A landscape with many valleys, sampled at points; each row gives a point and its height.
A ball rolls from a point to the lowest of its 2 nearest points, and stops where none of them is lower. Distance is the straight distance between rows; heights are no part of it.
J_847 height 595: [  0 -14 -14  46  -2   3 -40 -20  24  37  34  10   2 -39   2   1  -5  50
  31  14  10  40 -46  20 -18  12  -5 -17  37]
J_859 height 348: [  8  -2  -7   5  28   2 -25 -27  69   8  25 -28   5  -1  11 -38 -29  36
  28  19  16  12  17   8 -14   0 -29   4  40]
J_132 height 173: [ -7  -7 -33  -7   8 -39 -11  13  18  23 -13  -6  -5 -14   4   1   8  16
  13  28  22  19 -22 -13 -31  20  14  21 -25]
J_55 height 341: [  1  -6 -18 -13 -12  -7   9  40  11  35 -15  -5 -10 -12  -8  18   2 -14
 -24  -1 -11  16  -5  20   4  -3   6 -19 -24]
J_502 height 513: [-10  -1  -1 -17   5  -8  29 -12 -21 -23 -35 -12  26  25  18  31 -26 -19
 -16   4  12 -29  16  -3  22   5 -18  11 -13]
J_957 height 283: [-50  -8   6   1 -15 -16  13   8 -60 -14  -2  15 -31 -12  29  16  23 -37
   1   8   5  -6   3  16 -16 -23  29  16   5]
J_899 height 618: [  2   3   1  25  -6  42 -52 -46  29  24  16  14  -4 -15 -12   5 -20  33
 -19  -3  -9   9 -13  11  12  -3  -2 -23  25]
J_598 height 300: [  9  -9   5   4 -17  28  -7 -27 -31  29  27  -9 -60   7  30  48  13 -18
   1  18  21  -7  22 -37  19 -22  30  52  13]
J_928 height 435: [ 43  17   5   5  13   5  22   7  16  -3  18  -7  13  18 -11 -11 -42  -8
 -22   2 -16  -1  19 -11  24  10 -32  -4   6]
J_579 height 202: [-47 -21   1  10  -9 -14 -10 -27 -21  -1 -11  24 -36 -13   3 -13  33   3
  21 -14  15  24  18 -21 -36 -11  25  57   2]
J_667 height 388: [-27  35  20  -1 -17  25  13 -17 -54 -43  -3   3  49  -7 -11  20  32  -6
   6 -14 -22 -32 -15  12   6  -7 -33 -37  29]
J_799 height 551: [-10 -31   0 -24 -28 -11  -3  10  32  33 -26 -21 -36  40 -10  37  23 -38
   1  -4  16  -6   6  -2 -17  16  34  -6 -46]
J_393 height 329: [-35  36  -5 -15 -30   8  12  -8  16   1  16 -22   6   0   9 -16  -7  -2
 -20   6 -27   4  25   9  -4 -36 -19   6  16]
J_248 height 391: [-14  13 -31 -17   7 -26 -11  23  35  16  -1   2  12 -33   3 -29  -9  23
   2  11  -6  28 -10  16 -25  -4   4 -13  -4]
J_235 height 80: [-13 -39   6  -4  -3 -19 -25 -22  41  24 -19   0 -18   8 -26  -9  41  22
  43  -1  35  31   2  -2 -24  17   3  10  -3]
J_504 height 344: [-39  52   3  -3 -32  16  14 -13  -1 -15   8 -42  18  -6 -18  -2  14 -10
 -27  -4 -30  -6  34   3  -1 -25 -52  13  28]
J_525 height 313: [-12  -2  -3 -24  -8   0  37  38  -1  15 -37  -4   6  13  10  31  -2 -32
 -32 -12 -10   3   3  38  26 -12  -9  -8 -19]
J_244 height 569: [  7  13 -10  -2 -15   9 -15 -83  14   8 -20  -5  21   4   6  34   7  17
   5   3 -27 -26   6 -37   0  -3 -38  17  28]
J_188 height 526: [ 32   8 -21 -22  26  -1  -3   3  39   0  -5  -5  24   8 -15 -24 -23  32
  -6  16   0 -14   5  -4  13   2 -18 -26 -23]
J_992 height 651: [-25  38 -28   6 -13 -16  14  11 -23   2  41  -5   6 -29  11 -15   1  14
  13  33 -15  29 -13  -7 -31 -27  14  30  18]
J_503 height 208: [ 33   4   1 -13  12  25   8  67  36  32  41 -12 -22   3 -25 -36 -25 -24
  -6 -35  -4  21  29   3  -5   3  21  14   1]
J_194 height 528: [ -9   0  -3 -33  13  12  14 -19   1 -11  -9 -19  -5  23  13   6  -8 -15
 -11  18   6 -23  32 -10  17 -19  -8   5 -13]
J_84 height 257: [-18 -12  -6  17  10 -11  19  19 -54 -13  14  16 -44  -8  -1   3  -4 -34
  24 -13  35   9  23 -34 -20 -21  31  48  12]
J_32 height 557: [ -2  11 -12   7 -10   7 -14 -72  35   4 -10  -5  28  -9  18   9   1  39
  21  16  -7   2 -10 -25  -3  -9 -36  11  32]
J_10 height 162: [-15 -25   0  -7 -12 -15 -24 -19  52  34 -22 -13 -16 -11  -2  13  24  32
  19  27  27  21  -7   6 -14  15  -3 -16   0]
J_603 height 412: [-12   9  34  13 -12  13 -21 -48 -20  -3   1  31   8 -14   1   2  24   4
 -22 -12 -41 -22 -49  -3  19 -18 -13 -59  12]
J_984 height 487: [ 38   3  -4 -28  35   1  43  62  27 -26  -7 -27   9   7  24 -12 -38 -32
   2  -6  27 -13   8   0   8  23  30  22 -15]
J_659 height 347: [ -7 -22  18  -5  -4  20  -1 -27 -41  -7   7   9 -39   6  23  31  22 -21
  -1   4  20 -18  11  -6  13 -19  24   5   0]
J_230 height 506: [ 34   3 -31  -9  29 -14  12  57 -12   0  11  -8  19  -1  -6  -6 -25  14
  16  16  11   0 -32  -4   4  13  19  -9 -33]
J_965 height 433: [-52   2  -4   1  -1 -28   7  15 -31 -49 -36  13  28  -1  21  -5  26  -6
   5   9 -18 -25 -35  37  13 -13  -7 -34 -20]
J_157 height 545: [-50  13  -9  20 -29 -20  25 -15 -70 -25 -17 -10  24  -8  13  50  18 -14
  -1   6 -19 -13  -4 -10 -14  -7 -15  14  11]
J_777 height 223: [ -4 -32  27 -26  -4  10 -38 -27  42  10 -33  11 -17   9 -21 -22  37  19
   5  -6  13  -4  17  10  -1   6  -1 -43 -13]
J_329 height 540: [ -3 -19  13 -38  -3  25  -5 -36  16  14 -17 -12 -30  31   3  14  18 -10
 -17   6   8 -21  48 -14  25 -23   2   0 -19]
J_536 height 331: [-11 -26  32 -10 -13  11   8  22 -49  17  11  22 -44   7   5   8  34 -45
  -6 -18   9  14  21  17  12 -23  28  19   0]
J_855 height 589: [  5  -3  -1   5 -20 -44   3 -14  12  25 -30 -13  15 -16   5  21  13   0
 -27  13 -36   5  19 -20 -18  34 -43  12  12]
J_646 height 255: [ 19  -7 -20  13  -7 -20 -21   2  19  23  -1  10  11 -16 -22   2   5  43
  10  22  10  11 -40   3  -6  19   2 -30 -25]
J_947 height 296: [-14 -22   4   7   5   1 -12  -7  48  16   8  -2 -13  -4 -20 -37   7  34
  50 -28  25  58  13   5 -10  -6 -12  23  23]
J_371 height 583: [ 16  -4  -5 -18  12 -47  20  16 -18 -17 -42 -25  32  15  35  27  -6 -34
 -15   8 -28 -36  33  -5 -11  45 -39  14   3]
J_389 height 295: [ 20 -15  -1 -19  39   5  16  30  -8 -30  -8  15 -13  17 -32 -35  -8  -7
  26 -33  26   7   7 -12   8  -9  25  10 -13]
J_66 height 311: [-38  20  -5 -20 -24   6 -10  -9  10  -3  10   4  -7 -14   9 -21  21   8
   1   2 -20  11  15  20 -18 -38  -2 -18  11]
J_8 height 538: [ 57  23 -17  33   7 -10  14  18  26   3  45  -1  -2 -11 -10 -18 -38  15
 -18  17 -22  25  -7 -16  -3  36 -11  30  11]
J_197 height 486: [ 35  12  13   0   3  31  17 -26 -47 -26  36  18   6   8  13  23 -10   4
  14  13   9 -13 -21 -12  25 -27  20  -9  29]
J_936 height 303: [-54 -12  27   4  -1  -9  11 -22 -20 -39 -15  25 -30  14  -8 -40  26 -23
   7 -25   5  -1   9 -13   3 -39  17  29 -12]
J_476 height 524: [ 28   1 -22   1   8  -9   8  56   2   8 -15  -9  22  -1 -18   2 -22  10
  -1  -9  -2   3 -39  18  17  19   4 -44 -39]
J_912 height 345: [-30  -6   4  -7   4   4 -27   1  41  13  20   0  -8 -13  -4 -48  -7  25
  28 -19   8  43  33  17 -32 -17  -9   8  38]
J_140 height 243: [ 15  -7  -7  14  -2 -15 -38  31  27  21  17  20   2 -16 -31 -21   9  31
  14   1  15  17 -38  27 -28  24  25 -53 -18]
J_41 height 566: [  6 -20  -2  10  -3 -24  19 -11  13  -1 -42 -40  -7  32  -2  53  -8 -24
 -27   4  15 -29   9 -32  17  42 -22  16 -50]
J_845 height 555: [-24   5 -10  -7 -19  -3  -1 -74 -11   0 -33  -6   2   1   7  41  15  12
  -9  10 -19 -13   1 -36   0 -14 -15  17   2]
J_781 height 117: [ 26  -8  -2  10   3 -27  43  30 -19   3  -6 -19   1   7  14  39 -21 -35
 -25   5  -6   7   4 -16   7  47 -10  49 -13]
J_875 height 172: [ 12 -23  54  21 -11  21 -28  -6  -6  32  27  35 -21  -9 -24 -37  46   2
   7 -30  -9   6 -20  -4   8 -13  19 -11   4]
J_966 height 430: [-18  19  14  15 -17   9 -37 -65   3  -3 -18  27  12 -21  -6  15  21  27
  -5 -16 -44  -6 -38  -9   1   0 -26 -48  31]
J_780 height 492: [ 59  16   1  -7  17  -1  44  48  19  -7  33 -19 -20   4   7 -17 -37 -25
 -13   9  -3  20  13 -11  17  10  11  29   8]
J_937 height 127: [ 17   0  -3  28  15  22 -46  -4  13  14  14  14  22  -4 -45 -11 -31  28
 -34  -6 -14  15 -31  27   8  19  16 -56   8]
J_546 height 404: [ -6  49 -15  -1  -3  23 -15 -14  19 -18  54  -7  12 -12  -8 -40 -19  35
  26  20   0  -4  10  -3 -21 -27  -4   1  37]
J_241 height 397: [ 67  11 -10  10  19   4  10  18  49  -3  24 -13   1  21 -30 -20 -43   0
 -24  -8 -11   1  12  -9  19  43 -27  -3  -8]
J_916 height 234: [ 23   2   3  -2 -30   3  13  -8  26  37  11 -27 -39  14   7  17   5 -20
 -31  23  -6  15  23 -23  22  10  -4  41 -15]
J_634 height 317: [-26 -38  20   0  12  -4 -13 -32 -19 -21 -22  26 -36   6 -13 -16  30  -9
  11 -21  20 -18  12 -22  -5 -14  14  17 -19]
J_309 height 607: [ -5  -7   3  36   4  33 -63 -28  13  25  41  20 -11 -29   0  -8 -14  36
   7   2  -8  28 -32  25  -3  -2  18 -10  43]
J_664 height 565: [ -8 -10 -13 -35  -6 -18   0 -29  48  20 -31 -30 -21   3  14   4  14  -2
 -15  21  16  -2  30 -18   0   3 -12  24 -15]
J_990 height 503: [ 43  -4  27 -12  19  37  -8 -38 -29 -23  27  24 -13  14  11  16   4  13
  20   2  15 -34 -14 -13  33 -23  18 -27  10]
J_846 height 480: [ 27   1  -3  20  -5  14 -35 -31  -4  29  -9  15  24  -9 -28  34  -5  28
 -13 -11 -26 -11 -18 -14   1  21 -21 -38   8]
J_262 height 269: [-31  -9 -23   4 -10 -28  -1  -4 -44  -6  -4  14 -13 -22  21  27  22   2
   1  25  -8  -1 -18   1 -13 -15  18   7 -15]
J_440 height 529: [  6 -16   9 -49   5  29  29  39  24  18 -21 -19 -25  33   2  15   0 -56
 -10 -23  21  -3  37  25  11   0  17  -3 -19]
J_571 height 434: [ 24  26   7  -6  -1   0  42  39 -35 -16  -4  11  50  17  23  18 -39 -22
 -12  -3  20   9  -1   4  17  15  10  17  12]
J_770 height 594: [ 35  -1  -5  -5   4 -46   9  13  17   1 -26 -23  17  -7   6  10   1 -16
 -26   1 -41 -12  29  -9 -17  53 -40   4   1]
J_704 height 473: [-21 -19 -15  30  -5 -33  12  -9 -66  -8 -39   9  10  -7  20  64 -20  -4
  -4   0  16 -19 -18 -10   1  22 -14   7 -21]
J_354 height 396: [-53  37 -10  16 -20   8 -28   1  14  -1  44 -14  11 -31   5 -37  -5  29
  11  12 -13  29   0  31 -34 -24  -2  -1  39]
J_220 height 578: [  8  -9 -15  18   4  14 -29 -55  39  30  11  -6   6 -29   9   9 -10  46
  37  20  12  17 -26   1  -3   3 -28  -5  36]
J_797 height 423: [ 12   9 -26 -26  27   5  16  75  33   2 -13 -10  13 -15   4 -23 -18 -14
  -3 -13 -20   6  -4  24 -11 -10   8 -17 -13]
J_123 height 197: [ -4   2  10   2  14  25 -17  38   0   1  28  27  -3  -5 -27 -62  -6  -8
 -10 -26 -18   3  13  43  -1 -20  20 -42  14]
J_54 height 111: [-11 -16 -15  -7   4 -32  -3  10  39  33  -2 -19 -18 -10  11  -6  22  11
  31  18  30  39   2 -16 -40  21  10  51   1]
J_993 height 485: [ 29   7 -30  -5   9 -17   5  53   8  27  25   6  -1 -17 -12 -21  -4  12
  16   8  11  18 -14  -3 -25  11  28   0 -12]
J_250 height 455: [-34  -6 -26   9   8 -23  22  57 -21 -13 -51  -7  -4 -15  43  37 -24 -21
  -2  -9  25  -8 -22  21  -4  14  12  12 -40]
J_205 height 118: [ -8   2  39  25  -8  19 -28 -16 -11   1  42  40 -11 -17  -7 -54  36  14
  32 -22 -17  19 -10  -9  -8 -31  18   8  29]
J_959 height 541: [ -1 -28   6 -34  -4   5   0  17   7  12 -22  -4 -33  31 -13  20  21 -33
  -3 -10  23 -15  16  10   8  -2  19 -22 -39]
J_917 height 359: [-24  60  -3   2 -12  34  -2 -33 -10 -29  12 -30  38 -11 -28   0  15  18
   2  -4 -24 -31  23 -14  -5 -14 -47  -3  33]
J_330 height 199: [ -6 -10  46   8  34   3  -1 -19 -36 -39  14  33  10  19 -19 -51  24  -9
  26 -16   8 -31 -19 -20  10 -26  22  -7   1]
J_528 height 517: [ 78  21 -13  17  22   0  25  36  17  -5  48 -13  -9  11  -7 -10 -35  -1
  -4  28   3  13   1 -28  18  29   1  26   3]
J_341 height 491: [ 31  14  -5   3  10   9  -8 -39  48  -7   9  -6  28   9 -12 -28 -35  33
 -12   7 -13 -13  19 -17   7   3 -35  -7   8]
J_719 height 175: [ -6  -8  12 -24  23  12 -22 -52  -7 -40  -8  13   8   9  10 -13  27  21
  14  16  -2 -48 -14 -10  12 -21   2 -46 -15]
J_623 height 171: [-14 -37  16 -18  15   3 -16 -16  -5 -23 -44   3 -17  24   6  26   8 -15
 -11  -2  40 -53   7   9  21   4   4 -36 -46]
J_479 height 403: [ 31  12  10  -9 -14  15  42  50 -29  17   6  12  15   8  21  31 -34 -35
 -19   1  29  24 -12  22  20   9  21  17   1]
J_890 height 437: [ -2  29  -8  26  11   8 -32 -22  20   2  20 -11  52   7 -27 -28 -36  19
 -30   2 -39  -1  12   5 -20  21 -19  -7  48]
J_387 height 379: [-26  36  -6   5  -7  12 -22   3  14  -9  50  -3   8 -18  -5 -55  -1  28
  42  -9  -3  26  25  10 -42 -22   3  11  45]
J_92 height 463: [-30  -3 -19  27  -9 -39  32  24 -44 -15 -50  -2   5 -14  41  48 -36 -19
  -2  -2  26 -17 -12  -1  -3  18 -15  17 -35]
J_288 height 294: [ -8 -23   2   1  12  -5 -27 -14  81  32   8 -39 -18  -3   5 -20  -4  25
  30  13  24  25  30   3  -3  10 -32   5  29]
J_491 height 558: [ -5 -21 -13  -8  -9 -23   6  -6  28  16 -33 -32 -29  31  -1  47  -2 -28
 -14  15  32 -22   5 -21   1  33  10  -4 -54]
J_203 height 646: [ -6  24 -22  12 -18 -13  34  26 -43  15  32  -4   6 -18  10  21 -13  -6
  -6  24 -21  28 -13 -11  -9 -19  10  33  19]
J_14 height 573: [ -7  25 -13   6 -24 -16  22 -30  -6  -2  11 -21   8  -8  17   5   3   2
 -13  24 -29   4  12 -31  -7  -1 -23  59  15]
J_735 height 272: [  4   3   4  -1 -35  22   2 -20  -5  38  27 -15 -42   1  29  32   5 -15
 -17  19  -8  13  29 -27  30 -24   1  49  10]
J_662 height 290: [ -6 -13   1   5   7   5  29  26 -29 -15   3  16 -54  14 -27 -11  -1 -30
  21 -28  37  33   8 -21   6 -22  44  50  -9]
J_863 height 268: [-25 -26  20 -19 -24   0  17 -12 -23   5 -41   5 -12  11  15  46  29 -24
 -34   5  -1  -8   0  23  32 -14  -7 -25 -26]
J_830 height 159: [-11 -32  18   2 -30   5 -21 -21  41  43   1  -8 -31  15 -24   3  33  12
  35 -21  27  41  20  -4 -13  10   7  26   6]
J_896 height 357: [ 66  13  -6   6  -1   8   7   5  69  11  38 -24 -22  34 -21 -15 -18   4
 -11  16   9  -3  11 -17   7  38   6   3 -21]
J_552 height 233: [  9   0  -5 -13  13   9  39  59  13   1 -56 -19  27  17  30  29 -28 -44
 -21 -21  10  -6 -16  26  16  33  10   8 -36]
J_152 height 325: [ 15 -23  21   6  -3  36 -12 -32 -36  10  17  12 -57  21   4  24  21 -17
  23 -10  27 -12  21 -36  18 -23  34  41  15]
J_757 height 24: [ 21  -1   7  21  21  28 -21  16 -17 -12  29  26  17  -6 -26 -24 -27  16
 -25 -14 -16  -9 -27  37  18  -6   7 -68   0]
J_348 height 567: [ -3   1 -13  14  -3 -21  18 -44 -24  -1 -16 -14   0   3  11  37  -7  -9
 -17  24 -16 -14  11 -43   1   0 -22  51   3]
J_622 height 520: [ 32  -6  -9   4  19  13 -13 -27 -25 -14  16  21  -6  -4   0  15  11  29
  19  21   8 -28 -25 -12  10  -5  20 -15  -9]
J_470 height 527: [ 35   6   2   7  -1 -16  12  18 -43  12  15  -6  49   1  21  36 -17 -14
  -4   9 -25 -29  13 -13 -15  30 -26 -13  29]
J_305 height 420: [-26  22 -15  16  -1 -19 -15  37  -7 -17   2  32  27 -36  -6 -40   3  16
  -4   8 -32  10 -37  48 -13 -12   4 -53  -3]
J_95 height 543: [ 14  -1 -21 -20  23 -13  11  25  10 -10 -33 -11  31   6  -5 -11 -17  15
  -4  -2  -3 -10  -9   4  16  10 -13 -29 -34]
J_695 height 459: [ 33   6 -26 -26  33 -15   7  41  41   4  12 -19  -1  -5  -2 -34 -10   6
  12   9  12   6   5 -18 -23  17  13  25 -21]
J_831 height 380: [-10  51 -16  16  -1  30 -17 -35  -8 -30  16  -3  48  -4 -36 -12  -3  32
   5 -12 -30 -27  -6  -7 -13  -5 -33 -37  31]
J_619 height 556: [-34  -3  -9 -37  -6  -5  -7 -59  36  -3 -36 -28 -17  13  22  -1  12   5
 -10  27   9 -22  46 -13  -3 -23 -14  15  -9]
J_560 height 239: [  3 -17  25 -12  37   3  16  13 -19 -54  -8  33   5  23 -25 -61   8 -12
  24 -40  18  -9  -7  -3  18 -19  21   0 -14]
J_604 height 168: [-31 -25  -8 -13  -9 -24 -19  -8   5  32 -16  -6 -36 -12   2   2  32  -2
  15   4  29  30  18 -14 -36   0  17  42  -9]
J_767 height 121: [  8   4  -3  -8   6  26  -9  42  18  16  24  16 -13   3 -38 -51 -19  -5
   4 -43  -1  28  27  15  -9 -16  17  -3  14]
J_159 height 488: [  3 -12 -12  21  13 -23  -1  -6 -58 -21 -49   1  37  12  17  41 -25  17
   9 -13  25 -34 -11  -7   4  34 -16 -11 -24]
J_226 height 187: [ 35   4  -8   4 -11 -17  33  12   9   9  11 -22 -27  13   6  21  -9 -23
 -33  11 -12  21  11 -20  18  32 -17  46 -19]
J_67 height 256: [ 16 -25  34   4  34  -1  -6  37 -33 -28 -14  28   6  20   7 -20   7 -14
  23 -25  50 -30 -18  18   7  22  31 -23 -27]
J_17 height 365: [-10   8 -32  -3   4 -28  15  46  -1  14  -9   3  15 -26   6  -2  -9   0
  -9  12 -18  25 -24  17  -9  -2   6  -5 -18]
J_209 height 549: [-46  10 -17   8 -11 -12   2 -54 -44 -35 -24  -6   9  -3  11  40  22   1
   0   9 -17 -29  -9 -24  -8 -12 -15   2  -2]
J_737 height 374: [ 19   9   9 -10 -17  17  47  53  -7  32  22 -15 -15   2  17  21 -27 -47
 -33   4  -4  31  12  17  24  -5   8  18  10]
J_868 height 629: [-24  26   3  19 -18  46 -39 -48  15  11  14   0   7   3  -7   7 -27  17
 -25 -16 -36   2  13   8  16 -24 -10  -4  36]
J_263 height 577: [ -4 -11   1  -6 -21 -29  -2 -33  49  27 -42 -23   3  -1   3  14  10  13
 -27  20  -4  17   9 -17   3  21 -34  14  -6]
J_239 height 574: [  9 -19  -5   7  11 -42  27   0  -7 -17 -52 -24   2  20  21  40 -20 -34
 -19  -2   3 -32  24 -23   7  50 -31  27 -24]
J_684 height 249: [-27  -7 -15   7 -21 -24 -12 -41 -17  11 -11  15  -8 -37  21  26  30  33
   7  27 -16  15 -31  -9 -19  -8   7  10   0]
J_670 height 408: [-33  32  -4  17 -12   4 -19   5  -5 -18  31  18  10 -35  -9 -40   0  24
  -5   5 -26  16 -19  35 -27 -22   4 -35  23]
J_418 height 183: [ 23   3   4  -2   2  -9  50  44   6  -5 -30 -26   3  18  26  39 -34 -45
 -27  -3  19  -4  -4  -3  15  48   4  35 -32]
J_303 height 137: [-21 -27  17 -29  25  10 -17 -46  -8 -43 -33   7 -16  25  12  -7  21  -5
   5  -4  20 -61  25  -7   9 -22   0 -33 -24]
J_174 height 293: [-52 -14  27 -10 -13 -10   5  -6 -39 -21   0  17 -28   1  12 -21  55 -41
   0 -12  -4  -5  14   8 -10 -36  17  17   5]
J_893 height 229: [-27 -20  -8  30   2 -24   5  -5 -48 -22   2  33 -47 -22  -3  -5  13 -10
  27 -18  26  -4   7 -34 -34 -21  20  35  -9]
J_613 height 270: [ 49  -6   8 -19   4  32   6  42  19  31  33  -5 -26  25 -33 -16 -15 -22
  12 -19  21   1  30   0  11   0  21  -6  -6]
J_687 height 507: [ 50  -3   4  15   3  -2 -11  -3 -28  26   0   3  40   1 -13  36 -10  11
  -7  -4 -24 -27   4 -16  -1  24 -31 -36  13]
J_530 height 447: [-39  -1 -18  11  14 -17  14  66 -40 -25 -38  19  -1 -17  51   9 -13 -27
  15 -10  16  -6 -26  40 -21   6  30   3 -26]
J_739 height 161: [  3  -5  45  15   5  16 -26 -36 -15 -11  28  44  -7   7  -9 -53  39   6
  34 -23  -5 -17 -26 -28   7 -35  23   9  23]
J_689 height 160: [-23 -41  19 -18   8 -12 -33 -42  49  -5 -53   7 -13  14 -28 -25  47  24
  34  -6  39   7  14  -1 -12  16  -3 -14 -10]
J_643 height 188: [ 16 -32  56   4  12   5 -11  12 -41  12  11  25   0   2   3  -1  40 -21
   1 -11  17 -33 -39   9  19  -9  24 -34 -13]
J_441 height 405: [  9  54 -19  20  -2  32  -7 -26   0 -26  46   2  32  -8 -18 -18 -22  37
  13   7 -19 -14 -13 -10  -6 -15 -13 -15  29]
J_887 height 400: [-30  38  19  14 -18  22  -8 -28 -23 -28  21   9  19 -15 -14  -2  20   6
  -9  -9 -40 -17 -28  10  10 -17 -17 -46  21]
J_785 height 319: [ 59   1  -4   3   2  15   1  36  47  35  48 -16 -24  27 -36 -23 -15  -9
  20   2  18   8  14 -21 -18  29  23  10  -8]
J_841 height 568: [  2  19 -15  17 -18 -32  14   1  35  10  31 -17 -10 -24  25 -18 -14  12
 -13  20 -27  52  11  -6 -22  22 -28  59  26]
J_562 height 453: [ -1  14   4  25  -9  23 -45 -46 -12  19   2  25  24 -10 -13  23  -7  20
 -12 -29 -43  -8  -9  -2  -8   4 -25 -36  44]
J_319 height 154: [-11 -20  23   3   3 -10   5  30 -45  -7   6  25   5  -9  17  -6  26 -14
  -3   5  -3 -11 -34  30  10 -15  21 -31 -12]
J_954 height 120: [  3 -13  25  25  -5 -21   4  43 -48   5 -13  30  28 -14  14   8  19  -2
 -15   1 -11  -1 -61  48  23   8   5 -47 -22]
J_927 height 390: [ 21  -5  -4 -31  36  19  19  87  10 -11 -14  11  13  -6 -17 -33  -8 -17
  24 -43   0   3  -3  26  -9  -7  31 -13 -15]
J_907 height 510: [ 19  -6   9 -46  27  23  34  55   3 -11 -24 -15   3  26  25   3 -26 -44
   1 -17  35 -14  18  18   6   1  28   7 -13]
J_300 height 536: [ 18   9 -17   5   4   6 -12 -53  -1  -5   1  16  19  -7  -5  14   2  41
   9  20  -5  -9 -24 -20  -4 -10 -10  -6   2]
J_412 height 217: [-15 -20   0  -6 -11  -6 -32 -39  13  16  -8  14  -5 -25  14   6  29  34
  20  24   3  18 -18   2 -14  -3  -2  -9  10]
J_141 height 539: [ -7  16 -11   8 -12 -24  22   0 -62  -7   8 -14  50  -3  16  39   5 -14
   7  10 -23 -25   6 -22 -21  12 -24  16  27]
J_674 height 288: [-23 -26  15 -30  -6  11  19  33 -15   2 -42   9 -18  14  27  39  18 -51
 -27  -5  23 -10   7  42  21  -9  14  -8 -28]
J_408 height 554: [ 32  17 -10  34   3 -15   5  -3  48  -6  36 -11 -13 -23   3 -25 -39  17
 -18   9 -25  44  12   1 -15  36 -23  48  29]
J_394 height 224: [ 11 -19  12 -16 -20  24 -24 -19  24  38   7  -1 -29  16 -14  -4  27   4
  11  -4  21  15  33 -12   0  -4  10  15  -7]
J_391 height 575: [ -8  36 -10  30 -29 -24  17 -32  16  -5  30 -18   3 -21  28  -4   1  21
   4  33 -29  31   5 -22 -25   4 -32  61  36]
J_328 height 276: [  3  -7  -3 -10  -9   7 -18   0  14  22  16  11 -17 -10  -2 -27  12  16
  10  -2   5  17  21   7 -11 -14  10  -6  -1]
J_149 height 222: [ 16 -37  59  14  32   0  -8  29 -32  -2  -3  24  11  26 -23 -25  29 -19
  11 -27  37 -37 -40   2  21   9  33 -24 -24]
J_417 height 500: [ -7  -9   4  -6  -3 -13  14  -5 -50 -18 -53  -3  52  26  18  40  -9 -16
  -5 -13   2 -32   9   6   7  18 -20 -10  -3]
J_493 height 350: [  8   0  10 -14 -16  24  20  30 -35  29  33   2 -30  -2  13  18   4 -30
 -11   1   3  24  21  14  18 -29  24  12  10]
J_43 height 454: [ 31  15 -11 -30  39  11  41  76  30 -25  -7 -25  31   2  15 -28 -45 -15
  -3  -5  -9  -7  -1  16   8  -1   7  -1  -6]
J_686 height 193: [ 30   3 -13  29   3   8 -32  25  29  24  27   8  15  -1 -49  -2 -30  28
  -9   2   8  10 -39  19  -4  28  21 -55 -17]
J_572 height 418: [ -9  36   7  35  -5  14 -28 -34  35 -13  38 -32  22   7  -8 -25 -38  16
 -24  -4 -39  11  27   8  -4  18 -25  36  57]
J_109 height 428: [-46  12  -7   3 -11 -42 -11  23 -12 -29 -25  18  23 -24  13 -26  33   6
   5  17 -35  -7 -42  33 -10 -16  -1 -44 -15]
J_207 height 460: [ -1  14  -7   7  10  10 -25 -23  35  -2   1  -3  39  -2 -31 -24 -38  35
 -30  -1 -19   3   9  13   1   4 -19 -35  23]
J_608 height 550: [-42 -27   5 -42  -7   3 -15 -51  15  -6 -48  -3 -35  14  16   8  36 -11
 -17   8  13 -26  44  -7   6 -23   0  -2 -14]
J_968 height 466: [ 44  36   5  -7   6  -5  53  25   3 -19  22 -16  17  15  11 -11 -36 -26
 -15   6 -15   7  15  -9  19   8 -14  23  16]
J_167 height 425: [ 13  13 -17 -24  21 -21   3  23  70  -2   7 -21   8 -22  11 -50 -22  19
   3  10  -2  23   5   3 -32  10 -10  11   3]
J_730 height 57: [ 26  -6   6  24   6   5   2  43 -38 -10  22  33  25 -17  -9  -9 -13  11
  -7  -8 -10   3 -48  42  22   3   7 -60 -10]
J_488 height 314: [-25 -26  20  -2 -18   7  13   5 -25   5  -4  16 -61  14 -21   0  31 -34
   3 -31  16  37  18  -8  14 -19  34  54 -18]
J_287 height 210: [  8 -21  12 -15   8  14   0 -44 -23 -17 -32   1  -1  26   2  43  10   5
 -16   5  16 -38 -11  -6  44   4  -8 -36 -33]
J_425 height 641: [-23  20  -9   4 -26   1  20   2 -38  -2  18   3  10 -14  -2  12   4  -3
  -5  11 -30  10  -8  14  -1 -28  -4  -3  17]
J_436 height 636: [-19  24   8  16 -35  29 -11 -19 -11   9  37   6  -6 -12  -6   4 -10   4
 -25  -7 -40  12   0  17   9 -31   0 -11  26]
J_949 height 244: [ -7 -23  10  -4 -14  -3   0 -28 -39 -14 -42  12  11   3   3  39  22   0
 -18   2 -15 -21 -21  10  27  -4  -6 -37 -23]
J_540 height 395: [  6  16   4  20   2  24 -29 -35  65   1  41 -23   8   1   9 -33 -45  30
 -12  12 -10  14  30   8  11  -3 -23  24  40]
J_147 height 461: [ 24  14   3  -7   7  13  42   3 -37 -22  15   2  24  21  18  22 -31  -9
  -3  16  16   0  -1  -5  21 -11   6  11  15]
J_559 height 375: [-20  60   6 -11  -7  42  23  -9 -32 -51   8 -18  39  -3 -29  -2  13   4
   0  -9  -6 -24   5  12  18 -17 -35 -26  26]
J_703 height 335: [-10 -39  16  11  14  -6 -17 -17 -34 -17  -9  21 -35   3  10  13  23 -14
  14  -6  38 -40  -1 -15   1   2  20 -10 -26]
J_922 height 215: [  2 -11 -37   7   0 -36 -23  10  -5   7 -24   3   5 -11  -6  17  12  37
  15  31  20   0 -40  -9 -15  25  17 -15 -43]
J_422 height 439: [-41  11 -24 -11   7 -19  20  39 -32 -33 -23   4  13  -5  29   4   5 -19
   0   6  -6  -5 -19  33  -4 -17  10 -10 -22]
J_269 height 351: [ 11 -15  -6 -25  28  11  14  53  25 -14 -22   8  -6   2 -47 -50   6  -8
  24 -50   5  17  -2   9  -6  -8  29   2 -29]
J_870 height 232: [ -1 -38   9  12  -1   2 -27 -14  74  39  10 -33 -25  21 -30 -14  15  18
  57 -20  29  40  20  -1  -3   9 -21  12  24]

Call two points neighbours if one is among the 2 nearest of the other. Go from one point of each pair to the other, from neighbour to neighbour, staying as low as possible. Name the highest point that can't be avoided.
J_781, J_235: J_659
J_757, J_767: J_123
J_54, J_767: J_646

For each start below, name the point where the ball stops.
J_371: J_205
J_300: J_54
J_95: J_303
J_43: J_205
J_703: J_235
J_329: J_387
J_391: J_767
